Points, in no order, along strands that fork, close into loops and pass close to each other.
(in the rows, 100 means zero)
Points whose rows are less than 112 apart are linked; no others are. Some points are linked to none.
Q473: [106,126,75,108,121,134,103,100,99,80,76,113,108,145,81,48,86,122,95,84,111,82,96,60,117,80,111]
Q782: [120,113,73,110,67,103,124,122,110,69,101,123,91,95,114,68,113,116,58,89,143,58,122,84,108,92,125]
Q423: [113,111,79,70,106,141,110,93,94,92,90,120,105,114,93,124,117,50,66,91,103,85,129,71,98,105,78]
Q366: [82,107,56,118,66,76,108,109,94,118,75,119,108,150,95,112,118,137,81,59,95,84,123,102,78,98,104]
Q548: [125,104,61,128,87,123,106,101,109,78,79,121,81,126,84,75,103,128,76,91,127,65,140,70,126,76,105]
Q826: [68,92,56,69,131,94,109,156,114,120,95,84,89,101,96,81,65,100,91,114,122,122,62,85,49,113,68]
Q291: [76,93,128,97,70,73,110,141,79,102,65,110,124,95,142,110,99,71,100,97,122,99,103,128,131,95,110]
Q441: [108,105,154,128,90,140,90,94,94,124,114,96,108,127,99,98,83,126,115,104,75,63,127,92,114,88,94]
Q614: [88,99,83,122,90,113,55,118,87,116,97,113,105,125,48,111,83,160,129,86,65,106,58,50,62,97,72]
Q904: [127,135,89,89,76,87,108,104,101,98,100,69,73,115,121,92,69,103,88,127,109,100,118,108,131,83,98]
Q765: [77,95,105,90,95,70,67,126,90,77,87,84,60,109,88,121,76,116,74,105,120,134,77,55,103,103,92]
Q30: [86,98,118,104,91,61,117,116,107,60,57,94,115,40,115,150,116,106,86,117,96,101,96,91,113,85,146]
Q33: [161,109,81,109,103,85,120,67,125,89,67,93,113,50,92,121,135,98,75,151,74,62,131,104,99,87,104]
Q360: [43,94,155,100,116,131,59,77,91,113,110,78,104,115,110,153,94,95,160,107,114,113,98,125,131,104,93]
Q75: [119,93,79,76,123,88,98,84,94,96,87,73,84,103,65,98,93,42,123,73,87,141,85,79,122,93,91]
Q354: [159,137,56,97,78,64,127,96,109,100,63,105,96,55,103,109,111,100,96,119,85,83,110,118,119,68,124]
Q99: [58,106,114,98,95,122,65,137,110,90,139,108,89,124,104,97,110,129,151,77,98,125,85,114,117,118,108]
Q202: [59,73,91,105,123,121,75,119,96,115,108,112,122,112,68,101,74,164,122,112,90,119,38,76,57,114,74]
Q620: [94,77,135,120,63,103,109,126,95,83,116,127,102,90,120,94,106,128,57,92,126,66,118,87,104,109,125]
Q9: [71,100,80,87,144,86,121,84,83,79,73,73,106,142,98,60,78,95,95,105,108,119,50,93,106,81,98]
Q277: [87,99,96,131,89,86,125,110,83,137,99,121,119,143,92,95,116,151,100,53,83,56,126,83,60,81,124]
Q560: [132,67,61,120,45,90,87,106,103,92,86,135,78,101,91,104,107,111,81,69,120,110,87,108,113,106,81]
Q923: [79,77,156,106,121,114,84,65,81,117,71,107,126,91,101,123,108,50,96,106,117,87,77,117,120,93,84]
Q69: [115,106,59,95,60,75,80,129,116,100,109,122,63,108,90,90,119,105,105,45,110,129,84,105,87,116,99]
Q674: [103,121,100,99,95,131,96,102,123,91,95,123,88,116,104,106,137,64,73,92,78,69,165,101,73,113,86]
Q250: [78,104,123,90,78,83,97,150,79,111,105,124,104,91,132,87,86,113,76,103,141,88,76,85,97,103,95]
Q885: [96,104,72,95,97,75,121,83,121,68,129,96,88,88,95,85,138,84,77,86,96,97,67,121,89,98,131]
Q396: [102,123,88,114,122,153,91,116,76,105,83,126,145,127,78,57,53,117,114,91,114,95,75,48,82,98,85]
Q799: [129,131,114,86,138,135,95,41,114,113,111,90,97,100,75,108,121,88,109,122,75,95,110,120,119,95,103]
Q541: [78,78,76,86,109,74,108,97,103,93,147,99,87,85,98,86,112,115,81,113,117,114,19,114,72,109,87]
Q110: [89,141,112,99,121,110,79,88,70,145,107,121,116,110,83,123,75,126,91,103,82,110,102,71,67,99,86]
Q413: [140,76,123,135,118,130,121,70,97,142,134,136,114,95,90,111,119,123,107,80,60,74,165,105,47,109,117]
Q769: [54,106,81,92,109,84,114,87,113,97,164,58,70,115,113,79,112,34,107,82,86,97,94,119,72,97,75]
Q31: [97,91,120,70,126,156,91,83,93,81,121,94,104,116,78,112,98,106,91,115,122,102,79,50,125,109,93]
Q863: [62,81,136,110,134,99,94,82,85,100,119,140,123,64,93,126,133,108,90,86,113,89,101,100,95,109,144]
Q802: [119,98,97,60,86,65,128,83,92,93,140,40,81,53,103,108,77,67,123,115,95,127,83,87,124,90,103]
Q387: [99,60,134,132,118,152,65,58,117,94,89,126,124,100,74,128,125,95,112,91,66,105,144,111,75,137,90]
Q618: [113,106,114,134,77,132,64,81,117,84,100,116,87,124,104,75,81,96,77,80,92,119,103,124,80,131,80]
Q795: [117,88,118,80,85,97,112,109,96,65,75,76,78,112,120,78,88,117,123,119,117,96,97,116,173,81,113]
Q573: [127,101,88,113,68,113,91,71,115,81,110,72,62,121,112,76,62,52,74,88,94,127,122,117,86,114,67]
Q239: [55,106,71,87,134,116,95,131,104,126,92,88,127,120,100,84,65,106,130,115,104,130,49,111,57,112,69]
Q895: [110,124,117,78,129,139,84,43,103,118,133,74,88,101,95,109,91,49,124,117,89,115,79,122,94,100,60]
Q279: [112,78,61,109,61,61,123,131,125,93,60,96,109,86,122,123,144,69,100,100,89,80,148,130,103,102,103]
Q17: [98,90,90,53,121,104,96,109,68,128,84,103,117,107,95,129,76,109,134,120,114,139,60,87,127,96,73]
Q529: [117,92,69,44,104,68,116,118,83,120,100,61,79,80,99,110,60,92,124,133,110,132,65,81,115,86,67]
Q158: [138,50,112,144,95,126,100,116,106,119,103,142,110,95,89,115,120,133,113,67,82,83,184,82,65,128,115]
Q733: [110,121,114,72,120,127,95,111,103,110,124,87,87,92,117,68,65,65,78,133,131,103,73,89,85,111,56]
Q452: [117,86,105,70,113,100,102,84,94,126,134,80,91,63,108,80,74,37,120,112,116,129,47,122,96,109,50]
Q170: [93,98,107,100,96,72,86,97,100,65,78,85,80,84,88,135,99,95,62,104,107,125,105,79,110,106,127]
Q265: [121,125,82,94,69,86,115,93,91,131,122,99,103,116,133,91,83,127,93,125,99,98,96,151,110,94,91]
Q297: [104,143,105,129,107,111,93,109,99,119,111,123,96,126,78,80,100,148,99,59,80,70,146,60,61,96,131]
Q803: [75,103,131,102,91,103,77,123,126,92,125,94,70,106,110,105,133,91,122,94,92,87,117,130,129,102,111]
Q347: [65,80,80,104,69,71,112,128,93,103,68,98,111,136,120,123,113,83,90,78,100,106,117,124,109,101,99]
Q329: [100,113,71,61,98,97,125,108,86,81,128,110,106,98,103,129,117,142,88,114,106,102,109,84,122,96,136]
Q507: [147,131,84,94,71,46,109,108,109,98,92,93,71,36,98,101,106,69,99,92,77,105,72,105,105,73,111]
Q949: [97,85,165,129,143,100,84,49,98,107,96,105,119,56,90,135,118,111,77,132,97,88,143,103,84,117,131]
Q402: [103,92,150,97,101,108,100,87,89,95,90,82,89,120,99,95,100,144,121,125,91,78,96,104,155,73,108]
Q328: [92,96,106,108,132,82,93,115,123,77,83,125,115,63,85,108,162,105,92,97,99,82,138,86,91,117,145]
Q193: [74,103,72,87,98,58,113,113,112,94,135,49,68,120,110,57,76,85,115,91,93,128,88,108,90,100,94]
Q970: [137,72,84,110,53,85,131,106,126,51,94,73,100,44,129,110,89,72,95,101,110,115,108,117,126,103,122]
Q227: [147,128,115,88,128,110,113,67,120,97,81,77,102,84,89,97,126,91,92,146,88,61,140,103,130,85,117]
Q483: [70,104,102,119,90,82,54,121,95,98,75,104,74,136,67,116,97,144,103,75,76,120,82,69,96,97,97]
Q862: [151,105,70,92,57,79,106,108,99,98,108,124,79,59,104,90,95,90,70,102,121,94,50,95,93,89,79]
Q460: [98,128,94,107,108,92,124,78,70,140,97,127,142,120,122,67,80,126,87,103,110,95,90,132,89,98,110]
Q60: [90,103,95,114,96,124,69,98,127,87,147,105,88,128,90,62,104,126,123,77,92,130,61,128,92,127,99]
Q303: [107,114,111,103,111,93,88,125,136,86,93,112,98,75,107,105,163,81,92,116,86,76,181,101,81,125,114]
Q546: [98,98,84,96,128,106,117,73,82,94,97,101,128,117,109,64,66,114,73,119,131,124,55,110,102,103,100]
Q992: [82,100,76,74,116,85,99,145,87,94,91,103,85,98,105,95,63,131,67,129,144,114,69,53,83,102,83]
Q786: [76,90,154,125,116,157,51,55,111,110,113,107,112,94,90,145,110,91,152,95,78,106,128,135,101,125,90]
Q918: [94,110,132,125,89,89,69,103,135,113,85,87,77,108,112,100,125,68,119,96,69,101,143,161,106,110,93]
Q897: [107,114,134,123,97,137,94,64,103,127,147,117,99,110,98,114,110,130,96,100,55,72,146,120,71,106,100]
Q696: [147,92,99,90,60,90,139,71,125,61,124,41,86,23,117,124,75,59,97,112,89,115,111,90,118,98,113]
Q524: [57,99,115,95,109,114,101,137,62,107,74,123,142,137,128,83,68,131,134,86,117,121,100,97,124,102,114]
Q244: [71,85,140,110,106,86,110,141,76,106,53,130,120,116,118,73,110,111,121,77,111,72,115,105,131,82,130]
Q611: [127,97,72,110,114,101,111,83,104,125,59,133,139,105,93,98,130,95,102,92,85,90,137,133,102,108,112]
Q994: [67,119,76,83,81,24,127,134,87,117,111,75,92,85,131,73,90,57,104,81,109,117,75,119,70,91,99]
Q369: [70,82,86,92,108,73,112,79,122,66,165,67,67,75,97,96,138,50,109,83,90,94,70,123,99,91,111]
Q487: [142,113,80,87,86,129,97,91,102,95,116,80,69,102,116,72,40,59,72,118,132,123,101,83,87,111,45]
Q56: [95,64,94,109,100,47,112,115,123,72,51,66,116,51,108,141,137,56,120,115,82,112,121,116,110,100,119]
Q491: [66,106,126,76,133,130,75,85,75,126,81,80,131,117,95,140,74,84,164,111,110,141,69,103,122,102,82]
Q287: [99,103,111,106,119,144,124,111,59,140,94,119,155,138,104,65,60,121,125,103,104,63,80,68,96,71,81]
Q503: [95,101,147,135,137,66,103,66,88,130,86,105,120,81,88,112,113,145,97,121,71,79,139,117,94,88,147]
Q693: [106,49,88,118,71,72,127,95,122,44,89,85,99,86,110,81,123,88,88,98,108,102,65,134,125,98,128]
Q839: [113,83,86,79,105,139,108,93,78,105,117,128,107,116,75,121,112,112,69,98,104,69,90,39,104,91,77]

How many points has the smallest loop of links through each point below? Write - if it is on no loop.
Q279: 9
Q904: -
Q674: -
Q239: 7

A tip is a point with one link. Name the tips that can be reached along the links from each point below, in the order of the rows.
Q99: Q69, Q918
Q765: Q297, Q524, Q287
Q423: Q31, Q503
Q885: Q541, Q387, Q994
Q413: Q9, Q158

A fork is a point with three links, a tip a point with one. Leave the first point through the second and follow the links. Name the first fork or tip that comes.
Q99 / Q60: Q69
Q227 / Q799: Q918
Q897 / Q441: Q9
Q693 / Q970: Q387

Name the points in between on the shortest way along the links from the first point to the second, in order.
Q733 / Q507: Q452, Q895, Q799, Q227, Q33, Q354
Q786 / Q970: Q360, Q491, Q17, Q529, Q802, Q696
Q918 / Q354: Q803, Q99, Q60, Q618, Q573, Q487, Q733, Q452, Q895, Q799, Q227, Q33
Q158 / Q265: Q413, Q897, Q441, Q402, Q795, Q904
Q548 / Q56: Q782, Q620, Q250, Q291, Q347, Q279
Q30 / Q473: Q170, Q765, Q992, Q250, Q620, Q782, Q548
